Points on a hilly landscape, in no order, each with its height.
A ball rolls from a point to the lowest of its 3 nearest points, and stops where none of them is lower. Distance is the straight distance between rows; heights are no part of it.
z928 h=3.19: [130  69  98 135 124  99 128 177 114 167 133 142  90 141  97 110 109 144
  93 130  97 108  81 141 163 126  88 151  74 122  99 133  98 128 121 145
 135 123 127 131  83 133]
z696 h=4.80: [122 116 144  73 126  85 138  98 136 109 138 139 167  95 141 130 166 146
 133  92 108 111  93 146 116 110 125 126 136 104 113 108 120  74 143  98
 111 124 136 113 135 151]
z30 h=2.88: [101 130 170  47 134 117 108 116 142 127 160 138 178 102 146 122 178 149
 138  87 104  77 130 105 135 168 117 112 123  94 106 116 115 117 176 101
 119 133 142 151 107 149]
z64 h=5.91: [128  90 126  88 109  63 154 107 137 122 147 135 148 107 110 126 157 157
 119 101  89 110  79 156 135 106 120 137 113 107 103 102 104  55 130 110
 113 116 123  99 128 156]
z673 h=6.43: [108 148 183  47 137 133 117 103 142 107 154 134 185  94 154 128 185 129
 150  85 119  93 143 113 110 160 140 108 149  95 124 120 130 117 175  98
 113 137 146 133 121 142]
z721 h=2.57: [113 165 177  77 143 162 110 129 144 136 162 142 165 121 139 136 183 111
 140  95 121  82 179  95 135 194 138 117 133 101 146 143 121 152 194 110
 126 130 131 152 112 134]
z943 h=4.92: [131 122 109 127 129  88 149  99 127 103 105 135 120 107 140 138 147 115
 129 124 116 152  91 156 112  82 129 142 152 125 136 128 136  64 111 105
 140 127 124  78 155 147]
z241 h=2.65: [137  68  98 136 119  80 155 156 117 153 139 138 100 130  98 114 120 144
 100 122  88 119  72 156 157 110 108 156  87 119 101 130 104  91 115 138
 132 118 120 105  99 138]
z231 h=3.07: [102  99 141  69 128  99 109 147 141 158 154 142 136 124 133 114 162 163
 113  97  92  75 105 107 157 163  92 132  91  96 103 118  98 120 158 113
 126 126 138 155  95 145]
z859 h=3.59: [ 91  85 117  57 105  62 118 149 146 177 155 129 119 146 112 117 155 211
  85 109  59  68  95 118 182 148  69 137  59  73 105  90  70 117 123 124
 120 105 149 157  88 152]
z83 h=1.83: [140 171 152 142 138 182 123 155 129 144 149 133 131 148 125 143 135 100
 136 132 152 117 196 104 122 182 155 123 136 144 153 158 128 183 172 141
 132 123 115 156 124 110]
z716 h=5.13: [123 141 119 121 140  95 136  79 132  89  87 134 123  98 160 146 158 107
 143 123 124 166 110 153  92  86 134 131 167 128 146 131 144  63 106  98
 146 130 130  75 165 145]
z288 h=5.48: [112 136 172  46 132 101 120  72 139  79 134 134 194  83 154 138 176 134
 151  86 116 114 117 141  96 112 133 100 155 102 120  98 126  82 145  89
  99 129 149 111 148 153]
z405 h=5.59: [128 157  85 193 152 109 146  89 120  93  50 123  90 120 165 155 122 100
 153 155 145 228 136 163  96  69 143 130 156 169 144 139 161  78  62 118
 172 148 122  69 162 116]
z144 h=4.57: [102 104 156  47 120  78 121 106 141 127 158 139 176  99 137 128 171 169
 126  85  92  80 101 132 137 140 106 113 105  93  88  92 103  86 157 104
 107 125 140 138 112 153]
z186 h=0.44: [ 99 145 154  70 130 153  86 172 143 173 173 134 139 157 113 130 154 129
  88 113  93  41 163  60 178 198  86 129  98  79 155 134  92 187 191 114
 128 128 122 181 107 139]
z511 h=0.60: [128 120 138  97 134 126 123 151 128 141 136 144 135 117 136 115 151 129
 129 108 123 100 112 118 134 151 118 138 119 119 115 142 125 125 159 110
 133 130 130 137 112 135]
z24 h=3.98: [163  83  71 216 115 133 159 133  85 128  98 120  80 134  86 121  53 105
 109 171 132 179  71 167 136  62 114 149 115 157 117 139 149 120  76 161
 141 138 127  96 132 127]
z700 h=2.82: [142 125 116 215 112 206 118 148 126 149 135 115 103 170  89 113  60 113
 135 182 170 144 145 111 121 161 131 123 129 169 122 136 148 206 127 182
 127 135 116 173 124  97]
z755 h=5.29: [134 135  96 157 139 100 149  97 123 100  82 131 101 110 146 148 131 105
 132 137 127 178 102 161 104  72 131 140 155 139 145 139 147  72  89 106
 158 133 124  75 161 139]
z299 h=1.30: [ 84 126 169  36 128 111  95 126 144 141 168 135 173 112 142 118 176 161
 120  89  88  54 132  89 151 179  95 113 103  80 109 107 101 128 178 106
 117 133 140 168 100 150]
z945 h=2.83: [118  71 110 113 126  99 110 185 123 180 137 138  88 153 101 107 117 159
  87 131  86  87  91 117 176 143  73 147  66 108 111 126  89 149 123 137
 132 116 135 153  80 135]
z598 h=5.74: [115 199 120 183 167 114 129  92 128  88  48 113  99 132 208 153 140 105
 184 142 180 240 192 141  91  89 188 102 173 169 151 138 167  99  58 128
 167 156 118  76 155  97]
z748 h=5.23: [122  82 130  79  92  38 162  93 145 122 163 118 145 112  86 127 159 182
 111  97  63 102  84 163 157 106 127 129  85 105  95  80  87  38 110 121
 107 106 118 101 121 162]
z427 h=2.29: [135 156 140 171 135 200 110 162 129 155 149 130 118 159 103 142 106 102
 126 150 149 113 187 100 129 190 136 127 127 149 147 152 120 201 162 154
 128 127 106 175 120 103]
z274 h=4.39: [ 91  84 129  50  87  41 141 109 153 155 166 120 136 131  94 129 165 226
  96 104  40  73  99 145 172 144  89 125  46  87  92  67  65  74 112 128
 113  96 145 146  94 159]
z151 h=2.95: [ 94 164 193  49 141 154 103 108 144 126 171 139 189 112 138 137 193 123
 144  86 110  72 178  97 136 196 135 108 133  84 137 126 116 145 199 106
 118 133 139 153 111 142]
z332 h=2.87: [129 167 167  95 145 159 122 133 134 131 150 137 156 122 143 131 170 107
 146 103 138 101 175 103 123 181 154 122 146 116 148 148 132 149 180 110
 130 128 132 143 120 129]
z499 h=2.08: [102 155 168  73 140 160  97 144 143 150 165 139 155 136 127 132 175 117
 120  99 105  63 177  80 153 203 115 122 116  93 144 139 106 165 197 111
 131 132 123 168 107 138]
z73 h=3.11: [150 165 123 167 138 167 135 138 118 121 108 121 111 134 145 127 101 107
 144 151 175 161 157 122 109 122 163 127 161 157 154 150 159 161 114 133
 135 128 127 123 149 104]
z48 h=4.70: [154 131  76 216 124 162 139 124 106 119  78 114  92 141 125 121  58 105
 136 175 174 198 113 143 116  78 136 133 142 172 133 139 168 153  72 153
 137 138 134 117 152 102]
z23 h=3.51: [129  98 120 133 136 139 107 181 121 163 131 134 100 139 109 106 108 123
 108 132 116  94 114 108 156 156  93 142  94 133 115 150 112 162 142 137
 136 129 124 159  94 127]
z908 h=4.34: [154 119  75 207 126 147 149 129 100 118  83 118  92 130 120 125  67 103
 127 169 159 190 104 152 119  72 127 140 138 165 132 141 162 135  76 145
 144 139 134 104 149 116]
z712 h=4.53: [142 119  68 206 136  95 160  87 114  92  71 114  76 113 128 147 107  95
 128 155 104 212 102 175 115  58 131 145 142 164 137 134 152  52  61 132
 181 140 110  54 158 133]
z972 h=4.87: [107  79 135  62  86  32 153 100 153 134 173 116 139 121  81 131 165 214
 105 100  50  89  90 157 167 127 113 124  59  99  85  68  74  49 109 129
 105 100 128 123 105 159]
z849 h=2.50: [152 123 107 210 118 192 126 146 118 140 118 113 104 156 101 111  55 110
 135 178 176 158 126 122 124 133 137 129 134 173 121 143 157 186 112 172
 128 134 125 155 129 100]
z768 h=2.96: [113 179 145 109 154 111 124  77 134  83  81 128 131 104 185 143 171 105
 165 117 148 170 149 138  80 103 159 108 184 123 162 136 154  90 109 100
 145 138 134  85 160 132]
z413 h=3.80: [151 166 120 210 124 198 133 134 130 130 129 109 117 169 126 133  73 110
 148 173 188 179 182 113 108 136 170 122 163 167 149 135 159 199 113 170
 122 136 114 141 153  87]
z632 h=2.47: [121 173 150 136 140 195 110 158 136 159 156 141 139 157 108 166 147  99
 124 132 133  92 214  98 131 205 137 122 127 127 164 152 100 205 192 142
 125 120 110 173 123 116]
z566 h=3.63: [153 119  94 187 126 150 139 149 102 129 100 126 101 131 115 116  76 110
 124 158 158 156 106 143 125  98 126 144 128 165 122 150 156 145 106 144
 136 130 132 122 131 114]
z318 h=4.85: [147 121  87 166 131 109 150 120 110 112  91 129  97 117 130 133 111 107
 122 142 130 168  93 162 118  74 125 149 144 144 137 145 148  91  94 120
 151 132 127  82 149 133]
z26 h=4.36: [152 109  85 182 129 124 153 137 100 123  95 130  99 121 119 123  92 107
 114 150 137 164  91 156 126  76 124 148 132 154 127 145 150 112  95 133
 145 134 128  93 142 128]
z992 h=5.64: [113 104 153  56 119  73 138  90 143 110 154 134 180  95 131 135 171 168
 128  85  96  94  92 147 124 116 118 115 115  99  92  89 104  69 146 103
 100 118 135 121 127 155]
z200 h=2.97: [152 146 116 185 130 181 132 151 118 131 116 119 109 141 121 116  76 107
 138 161 176 157 145 123 116 128 149 132 145 167 138 151 156 173 116 152
 133 129 124 139 137 100]
z573 h=2.72: [142 153 127 198 121 205 120 154 128 146 143 120 118 168 104 137  81 108
 137 169 170 138 179 111 114 171 150 124 138 158 141 144 133 204 144 171
 125 128 108 168 131  95]
z678 h=3.53: [144 178 130 208 124 203 139 136 133 140 144 115 132 185 129 164  95 111
 145 170 188 171 223 119 105 153 181 116 169 157 162 132 138 216 130 178
 107 126 103 147 151  79]
z10 h=1.18: [ 94 161 163  75 134 167  88 163 144 165 172 139 151 157 110 147 168 114
  97 107  98  45 186  69 171 211 100 126 108  82 163 139  91 195 203 115
 122 126 124 180 115 142]
z176 h=1.98: [133 176 135 187 131 207 124 148 134 154 154 133 133 177 110 175 114 108
 136 158 164 129 224 114 109 189 160 118 145 151 159 139 111 219 169 172
 116 124 102 174 134  94]
z935 h=3.01: [126 100 122 156 129 162  94 182 121 168 134 125  91 156  89 104  78 115
 101 155 126  91 124  96 154 166  91 136  94 139 124 146 111 188 140 157
 134 130 116 176  96 117]
z518 h=4.28: [149 138 107 159 137 138 141 144 112 121  94 129 104 121 140 125 106 107
 130 144 158 159 117 140 114  99 138 141 148 151 140 153 154 130 111 121
 142 132 133 108 144 117]
z633 h=2.09: [144 154 141 153 134 185 118 160 126 143 141 130 123 145 120 132 114 103
 135 140 155 119 174 106 123 171 145 129 135 154 144 157 132 180 157 140
 133 124 115 158 121 107]
z264 h=8.41: [103 113 186  24 118  70 120  72 142  71 165 124 231  64 139 150 167 167
 124  70  83  79 128 156 116 100 116  85 103  98  84  56 102  67 138  97
  78 108 149 139 137 157]
z217 h=2.36: [136 136 140 136 138 165 112 171 128 148 137 137 116 134 117 119 115 112
 126 132 139 103 149 102 135 170 125 136 120 140 133 153 126 167 157 133
 139 128 117 156 111 118]
z797 h=3.73: [154  67  90 185 120 128 146 162  91 150 113 133  90 139  84 114  69 121
 104 157 125 140  73 156 149  98 101 151  89 148  99 144 124 135 103 162
 134 129 126 122  99 126]
z581 h=3.17: [ 98  84 127  64 113  65 120 141 144 163 156 137 130 131 118 119 160 193
 100 100  70  75  93 127 168 150  86 134  72  88  95 101  79 104 136 118
 122 117 140 148  93 148]
z929 h=1.93: [117 135 149  71 132  94 128  77 137  86 121 139 166  89 153 140 170 125
 142  95 118 127 104 144  96  97 132 116 157 104 126 112 130  72 135  87
 111 125 139 102 155 154]
z781 h=2.90: [128 165 146 100 143 123 129 103 130 100 107 132 138 105 168 132 163 109
 150 109 148 146 134 129  95 115 151 126 172 118 153 140 149 101 133 100
 137 130 141 100 152 132]
z577 h=3.71: [145 144 134 127 134 148 129 152 122 130 127 136 124 120 139 119 127 111
 132 126 149 125 136 119 120 140 141 136 140 140 137 158 141 142 148 117
 140 129 129 132 127 124]
z255 h=2.03: [142  87 101 215 113 187 114 153 114 155 117 118  91 166  79 102  48 114
 123 184 163 139 102 115 137 146 106 131 109 164 103 138 143 190 115 183
 128 141 124 169 103 109]
z637 h=2.60: [114 138 161  78 140 140 105 143 139 141 155 137 148 120 136 117 165 127
 127  99 115  76 144  97 146 183 116 123 119 107 127 140 116 141 180 113
 133 136 129 156 107 137]
z653 h=2.17: [123  80 112 107 122  80 139 154 127 156 141 143 119 123 110 115 142 156
 107 109  92 100  83 144 152 128 101 148  88 111  98 127  99  96 131 124
 126 119 129 121  98 143]
z495 h=2.70: [127 120 131 150 130 176  96 181 126 161 142 131 105 153 101 120  97 112
 109 144 128  90 148  91 148 178 102 135 106 139 132 152 113 187 153 145
 137 128 111 177 108 116]
z568 h=4.71: [146 131  69 212 136 135 150 110 106 104  61 115  81 127 134 138  79  99
 134 168 143 212 110 163 114  59 131 139 141 170 137 138 164 107  64 137
 162 143 131  83 160 114]
z871 h=4.13: [154  85  76 182 116  82 169 116 106 110 111 119  82 120  96 125 108 113
  98 144  88 165  70 170 141  61 125 156 125 139 135 128 134  58  79 139
 158 123 108  59 140 141]
z392 h=3.47: [149 176 112 185 139 166 132 128 124 113  95 112 105 139 155 133  93 107
 148 160 182 184 168 121 106 106 165 125 164 163 161 144 166 166  94 141
 137 132 123 118 161  95]
z894 h=4.73: [136 171 111 164 146 142 131 118 119 110  81 120 102 124 167 132 118 105
 146 145 165 180 148 134 104  93 157 130 167 152 158 148 165 128  93 119
 150 134 131 102 160 113]
z461 h=3.50: [147 125 116 139 137 134 138 152 115 132 114 137 115 115 133 116 120 116
 126 128 145 131 110 136 122 120 133 143 136 142 129 155 146 125 131 118
 137 128 132 117 126 128]
z472 h=4.12: [107 159 179  46 139 116 110  63 143  69 121 128 187  83 168 139 183 120
 161  86 129 126 136 139  85 111 145  97 171  97 142 109 137  92 142  88
 103 134 150 107 155 143]
z111 h=2.67: [140  76  97 131 105  60 167 121 120 125 141 127 108 117  92 120 138 143
 101 120  76 130  69 168 149  87 131 153 111 116 116 119 109  48 100 128
 130 117 112  76 126 151]
z33 h=3.23: [145 141 108 240 108 220 132 130 134 144 141 109 120 196 101 131  69 114
 151 188 183 172 173 114 111 156 158 119 151 164 134 121 155 219 123 197
 115 137 108 169 147  83]
z832 h=2.53: [105  86 118  81 126  98 101 181 132 178 147 138 102 150 116 104 135 169
  88 116  83  70 100 103 178 157  70 142  72  93 114 125  87 146 137 124
 130 118 139 161  87 142]
z754 h=2.86: [117 124 147  93 138 140 103 165 132 153 146 134 126 133 126 116 145 127
 117 110 112  77 138  88 154 180 102 132 105 115 127 143 109 151 172 118
 136 129 125 162 102 133]
z749 h=2.24: [ 99 101 135  66 124 104  95 171 139 176 156 133 117 145 124 107 148 169
  91 108  86  56 116  87 179 168  74 135  83  85 122 123  89 155 151 118
 128 123 136 166  91 144]
z348 h=4.43: [124 134 130  97 134  91 137  89 133  96 109 138 139  99 147 137 163 119
 138 109 122 141  98 150 102  89 132 129 161 117 139 122 134  68 122  94
 129 126 131  90 156 148]
z338 h=5.84: [113 124 162  56 128  98 125  97 141 102 146 137 182  92 147 130 171 142
 140  85 113 101 104 135 111 120 124 113 141  98 107 105 120  86 154  94
 107 131 141 120 132 152]
z104 h=3.43: [ 89 138 192  25 133 126  97  97 146 111 172 134 205  93 147 130 183 152
 142  78  96  64 147 104 127 175 118  99 121  85 106 103 113 119 183 102
 105 140 150 156 109 144]
z818 h=5.60: [134  85 119 100 103  50 161  92 139 112 149 127 136 106 101 127 158 154
 111 104  79 119  72 161 140  91 128 137 115 108 109  94 102  39 110 115
 115 109 114  88 135 159]
z463 h=3.46: [134 175 145 116 146 140 130 115 125 106 103 129 129 116 172 137 155 104
 152 124 160 148 156 122 102 123 167 124 177 125 166 149 157 125 129 107
 135 128 138 101 149 125]
z110 h=8.40: [117  94 156  45  87  35 149  68 148  94 171 111 189  90  95 145 165 194
 110  87  60  84 110 162 150 102 121 104  74 107  83  51  88  33 113 116
  84  92 128 126 124 164]
z324 h=1.85: [151 187 138 176 133 181 134 137 126 125 131 115 121 154 143 147 108 104
 143 149 181 157 204 115 109 140 182 120 168 148 169 149 148 187 130 149
 124 127 113 134 146  95]
z803 h=3.37: [141 163 113 238 113 217 140 126 139 147 150 113 136 208 119 153  81 119
 154 184 189 186 210 118 100 149 175 113 169 155 148 113 143 231 127 199
 100 139  99 156 156  74]
z912 h=5.53: [126 176 105 169 154 118 132  97 125  96  59 122  95 121 183 146 133 104
 157 144 161 208 151 146  94  84 155 124 166 158 154 143 164 101  77 114
 162 142 129  84 162 114]
z99 h=8.20: [101 101 166  34 102  47 134  77 145 102 169 123 208  88 113 148 165 195
 115  77  69  74 114 158 141 112 109  96  76  99  78  54  84  59 126 112
  86  99 136 148 119 162]
z740 h=2.68: [111  74 108  97 118  71 128 161 129 169 145 139 107 136 108 113 145 177
  96 111  74  89  87 135 169 142  83 144  67  98 101 114  86 109 130 128
 128 115 135 134  88 142]
z496 h=7.86: [108 104 171  42 109  56 134  74 145  87 165 123 212  80 121 148 166 176
 122  78  76  85 110 158 132  98 115  98  95 100  84  59  99  52 133 103
  81 105 137 132 134 162]
z87 h=4.52: [149 154  92 197 135 161 134 126 114 115  84 115  97 136 145 126  78 108
 142 168 178 191 136 133 111  88 148 131 155 168 149 140 169 150  80 140
 143 138 132 112 160 104]
z226 h=3.56: [149  80  93 155 115  84 162 141 109 130 123 134 101 122 100 120 116 125
 102 130 103 138  73 165 141  85 118 162 113 128 116 134 124  81 103 133
 139 121 119  86 120 139]
z875 h=5.27: [135 155  98 170 148 123 134 109 117 102  66 125  98 118 165 142 121 101
 144 147 151 192 128 148 102  78 143 133 160 152 149 145 160 101  82 115
 160 137 132  82 158 117]
z854 h=1.51: [129  96 119 112 123  95 143 145 123 143 133 143 126 116 124 117 141 138
 120 112 115 109  89 140 138 123 113 144 113 120 107 134 118  98 137 111
 129 124 129 118 110 140]
z690 h=3.36: [140 115 123 173 129 179 109 171 118 152 130 127  98 148  97 110  78 112
 115 157 149 117 132 108 136 161 115 132 111 157 124 148 129 184 136 156
 137 132 118 169 107 108]
z967 h=1.27: [119  93 121 104 128 103 114 169 127 161 143 145 115 129 121 107 133 145
 110 112 102  88  99 118 157 148  94 141  88 115 107 138 102 129 144 123
 134 127 131 145  93 137]
z761 h=3.33: [129  81 113 149 129 136 103 186 117 168 127 132  85 149  95 105  84 126
  98 151 117 100 101 113 162 144  85 145  82 136 110 144 108 168 125 152
 135 128 124 160  87 125]
z656 h=6.11: [117 160 179  60 140 135 120  93 139 101 142 134 176  99 161 131 184 116
 158  91 136 114 147 120 100 146 152 109 165 101 145 131 136 116 168  96
 117 133 146 120 135 140]
z201 h=7.24: [ 97 140 201  13 135 113 106  69 142  72 160 130 232  67 160 142 175 144
 150  69 101  83 146 135  98 124 132  85 141  89 108  77 125  98 159  90
  86 132 160 136 132 145]
z618 h=5.65: [120 179 112 169 164 106 135  86 125  84  49 122  97 118 190 153 148 101
 173 141 159 223 157 152  87  86 161 116 169 160 152 139 163  80  70 115
 167 147 124  72 160 116]
z862 h=4.07: [145 160 123 139 142 139 135 127 120 112  97 128 114 115 157 128 130 104
 140 131 159 154 136 128 105 106 150 133 164 142 154 150 157 123 115 111
 145 131 135 104 150 121]
z861 h=2.12: [154 102  88 222 111 179 140 140 107 142 106 114  98 155  94 104  42 110
 132 182 177 168  98 132 127 114 122 134 123 174 109 140 161 177  97 178
 125 140 132 145 127 108]
z883 h=3.06: [132 160 161  92 140 149 128 127 131 122 138 135 147 117 148 125 164 113
 145 106 147 116 156 113 113 154 154 124 154 118 148 152 142 136 163 110
 131 128 136 126 130 131]
z995 h=5.66: [122 205 133 155 158 133 124 100 130  95  73 113 109 129 199 148 148 102
 166 140 174 199 190 126  95 101 182 108 182 146 174 144 163 124  83 123
 156 141 127  90 157 104]
z555 h=3.35: [136 154 147 102 139 136 135 129 127 117 122 135 137 110 153 125 153 114
 145 112 148 125 135 121 109 135 146 133 157 122 144 147 148 124 152 102
 133 127 135 120 134 131]
z224 h=3.49: [145 174 109 232 118 204 137 119 142 134 137 104 127 207 134 147  81 117
 157 186 195 203 208 113 107 128 185 113 178 157 155 113 154 222 102 193
 103 143 102 137 167  75]
z139 h=4.61: [152 143  93 221 119 187 134 126 119 126 101 107 102 155 121 115  56 111
 146 182 188 192 132 128 116  98 149 128 152 175 137 132 168 180  83 163
 129 140 129 134 153  92]
z418 h=6.51: [125 103 136  82 113  65 145  81 140  98 137 133 157  95 124 138 161 143
 126  98  93 121  84 160 119  87 124 129 133 107 111  98 112  45 124  99
 108 117 121  94 148 159]
z421 h=2.98: [149 120 115 159 130 152 133 163 112 137 119 131 108 126 120 112  93 114
 125 146 153 134 118 130 127 128 127 145 127 156 121 154 144 148 129 138
 136 130 126 135 120 116]
z367 h=4.32: [141 104  95 145 124  90 158 117 118 117 111 133 109 111 123 129 127 116
 115 131 111 148  83 160 120  80 123 152 137 129 131 137 134  72 107 113
 142 125 122  80 143 143]
z53 h=1.99: [142  76  92 233 101 191 123 139 111 157 116 112  91 175  72  94  39 115
 129 197 171 151  82 119 142 138 100 127 104 167  96 130 149 193 100 198
 128 147 131 169 102 115]
z692 h=3.85: [100  94 142  58 114  69 126 117 145 141 158 139 161 113 129 124 168 182
 116  87  83  80  96 133 149 139  99 122  91  94  87  96  90  86 146 108
 110 119 136 142 104 156]
z190 h=2.43: [152 144 129 169 132 179 124 158 121 139 129 126 108 140 117 118  90 107
 133 150 163 134 155 115 119 154 143 133 136 161 138 154 145 177 138 142
 135 128 120 150 127 106]
z62 h=1.80: [102 113 141  65 123 122  84 182 136 179 163 130 120 155 117 104 140 161
  81 114  87  45 128  70 188 177  69 138  87  80 136 124  92 172 158 116
 128 125 136 178  96 140]
z478 h=4.40: [151 102  59 219 126 112 165 102  97 101  78 112  74 124 108 139  83  95
 114 168 105 206  88 172 129  47 121 150 134 165 138 133 153  71  60 145
 168 138 115  64 154 127]
z601 h=6.80: [116 109 154  57 112  65 138  72 141  91 150 133 187  86 128 147 164 156
 129  86  89 108  96 154 121  93 122 111 124 100 102  80 105  50 133 100
  94 113 129 111 145 161]
z764 h=2.42: [149 172 143 146 141 168 128 143 124 123 122 129 122 132 141 129 125 103
 144 136 166 142 174 117 111 145 165 130 160 146 157 156 151 162 140 128
 135 124 127 127 137 110]
z55 h=2.71: [149 190 126 169 142 162 132 129 123 113 100 113 113 140 168 138 114 103
 150 150 181 177 186 115 106 117 176 123 175 153 171 148 164 160 104 132
 140 131 124 114 158  97]
z987 h=3.52: [155 161 114 189 131 180 132 142 121 125 110 115 108 145 136 123  79 110
 144 164 179 172 158 123 110 117 160 129 154 165 147 144 161 173 103 146
 127 131 125 129 147  95]
z572 h=3.08: [148 117  98 244 105 216 133 127 134 139 124 106 107 188  91 104  50 116
 151 195 187 178 132 116 118 145 144 120 143 169 119 124 166 207 109 197
 120 145 123 162 139  90]
z403 h=5.47: [106 155 189  39 136 124 114  73 139  83 145 132 199  85 162 134 181 122
 156  81 126 108 144 129  92 135 150  97 167  90 135 108 134 106 160  91
 103 136 153 117 139 144]
z594 h=5.70: [117  92 139  65 104  54 146  94 142 117 160 130 165 100 110 133 165 179
 117  91  78  96  86 159 140 113 116 121  98  99  92  85  90  55 130 111
 102 110 129 117 123 164]
z444 h=5.50: [132 106 116 114 119  63 155  82 135  98 124 130 131 104 123 137 153 125
 121 115  93 142  79 161 121  77 128 140 143 114 127 114 119  41 108 104
 130 114 116  76 153 156]
z717 h=3.34: [120  69 106 120 121 120  94 198 123 187 133 127  72 170  86 102  86 152
  72 152  96  81  92  97 184 147  62 146  64 102 127 127  88 185 116 151
 126 116 137 174  77 129]
z102 h=1.37: [147 184 145 167 135 191 135 145 127 141 148 126 135 159 133 159 125  98
 143 144 171 140 219 116 110 169 179 119 156 150 166 152 132 199 157 151
 120 124 111 150 137  99]
z513 h=5.92: [104 127 179  32 128  99 117  85 142  93 155 137 205  82 149 134 178 148
 143  76 103  91 117 131 111 126 126  99 135  96 101  91 117  88 159  94
  98 130 147 135 129 153]
z576 h=5.20: [134 127 118 117 133 105 143 118 125 111 113 141 127 105 146 129 147 118
 132 115 129 137  99 147 112  98 132 140 152 125 132 141 140  89 126 104
 134 128 131  96 147 143]
z676 h=4.33: [140 196 119 205 138 173 126 118 129 112 104  99 110 171 169 145  94 104
 155 168 191 211 210 113 109 106 190 111 178 161 168 131 160 183  80 159
 128 142 109 113 171  79]
z433 h=2.80: [109  85 119  87 125 113  92 192 128 187 148 132  95 157 106 101 116 162
  75 131  89  67 103  91 188 157  66 149  71  90 127 129  88 173 133 132
 128 116 136 171  85 133]
z107 h=2.75: [143 181 157 121 141 165 131 138 127 126 136 131 140 127 150 136 150 104
 149 119 156 124 181 110 110 160 169 126 159 132 163 156 144 157 159 121
 130 125 129 128 134 117]
z437 h=5.33: [134 186 107 188 154 143 129 109 124 101  67 111  94 138 181 141 112 104
 158 157 177 216 175 130 105  88 168 117 166 165 162 142 169 138  71 134
 153 141 125  94 165  96]
z45 h=1.53: [116 163 159  76 144 113 121  77 136  83 107 130 156  99 172 140 179 116
 158  99 140 144 128 135  88 114 151 110 179 107 154 123 145  92 131  92
 123 135 143  98 155 141]
z737 h=4.25: [151 155  99 225 120 193 132 121 129 118 105 100 108 167 132 120  59 114
 153 188 191 206 158 117 113 104 164 120 166 171 147 127 171 189  82 172
 122 143 120 134 161  84]
z171 h=1.66: [123 125 148  79 133 110 131 124 133 122 138 141 153 103 144 118 160 133
 137  99 126 105 107 126 118 136 126 126 134 111 116 131 130 101 154  99
 126 129 137 122 122 142]
z306 h=1.55: [133  74 109 113 111  62 157 134 130 141 146 136 117 121  99 119 145 156
 107 110  85 115  73 161 151 107 118 150  94 112 104 115 103  67 119 124
 127 118 120  96 111 148]
z919 h=3.48: [141  69  93 157 128 110 138 172 104 158 124 139  90 136  96 110  95 129
 102 138 110 121  79 148 152 115  98 153  81 135 101 144 113 124 111 146
 138 124 125 124  92 130]
z353 h=4.54: [101 117 169  38 128  94 119  99 144 114 156 137 191  89 144 128 176 158
 133  79 102  83 114 127 125 142 118 107 120  92  95  96 110  92 167  99
 103 131 145 139 116 155]
z901 h=2.69: [ 96 118 151  63 131 115  92 157 141 158 158 135 139 132 133 110 160 154
 108  99  91  60 126  83 164 177  89 128  98  87 121 128 100 145 171 108
 130 131 133 166  98 144]
z174 h=1.78: [148  73  91 209 115 166 128 158  98 153 111 124  88 150  80 104  46 116
 117 177 155 145  84 132 140 122 100 140 100 163  98 144 140 168 104 175
 127 135 129 150 100 116]
z42 h=1.00: [123 101 126 101 129 108 125 158 125 151 138 142 124 118 125 112 142 139
 121 110 114  96 101 121 142 143 108 142 105 118 106 139 111 119 149 117
 133 129 130 137 101 140]
z270 h=3.05: [118 127 142 115 132 159  90 181 132 164 151 132 111 149 103 119 120 119
  99 133 114  71 151  78 162 185  93 135 103 116 138 145 103 185 168 129
 136 126 114 178 107 122]

For each start below, name the point where the ball stops.
z110 => z511
z26 => z102
z754 => z186
z576 => z306
z755 => z306
z678 => z174
z737 => z102
z413 => z102
z717 => z62
z912 => z45
z405 => z45
z224 => z174
z518 => z102
z444 => z306
z332 => z186
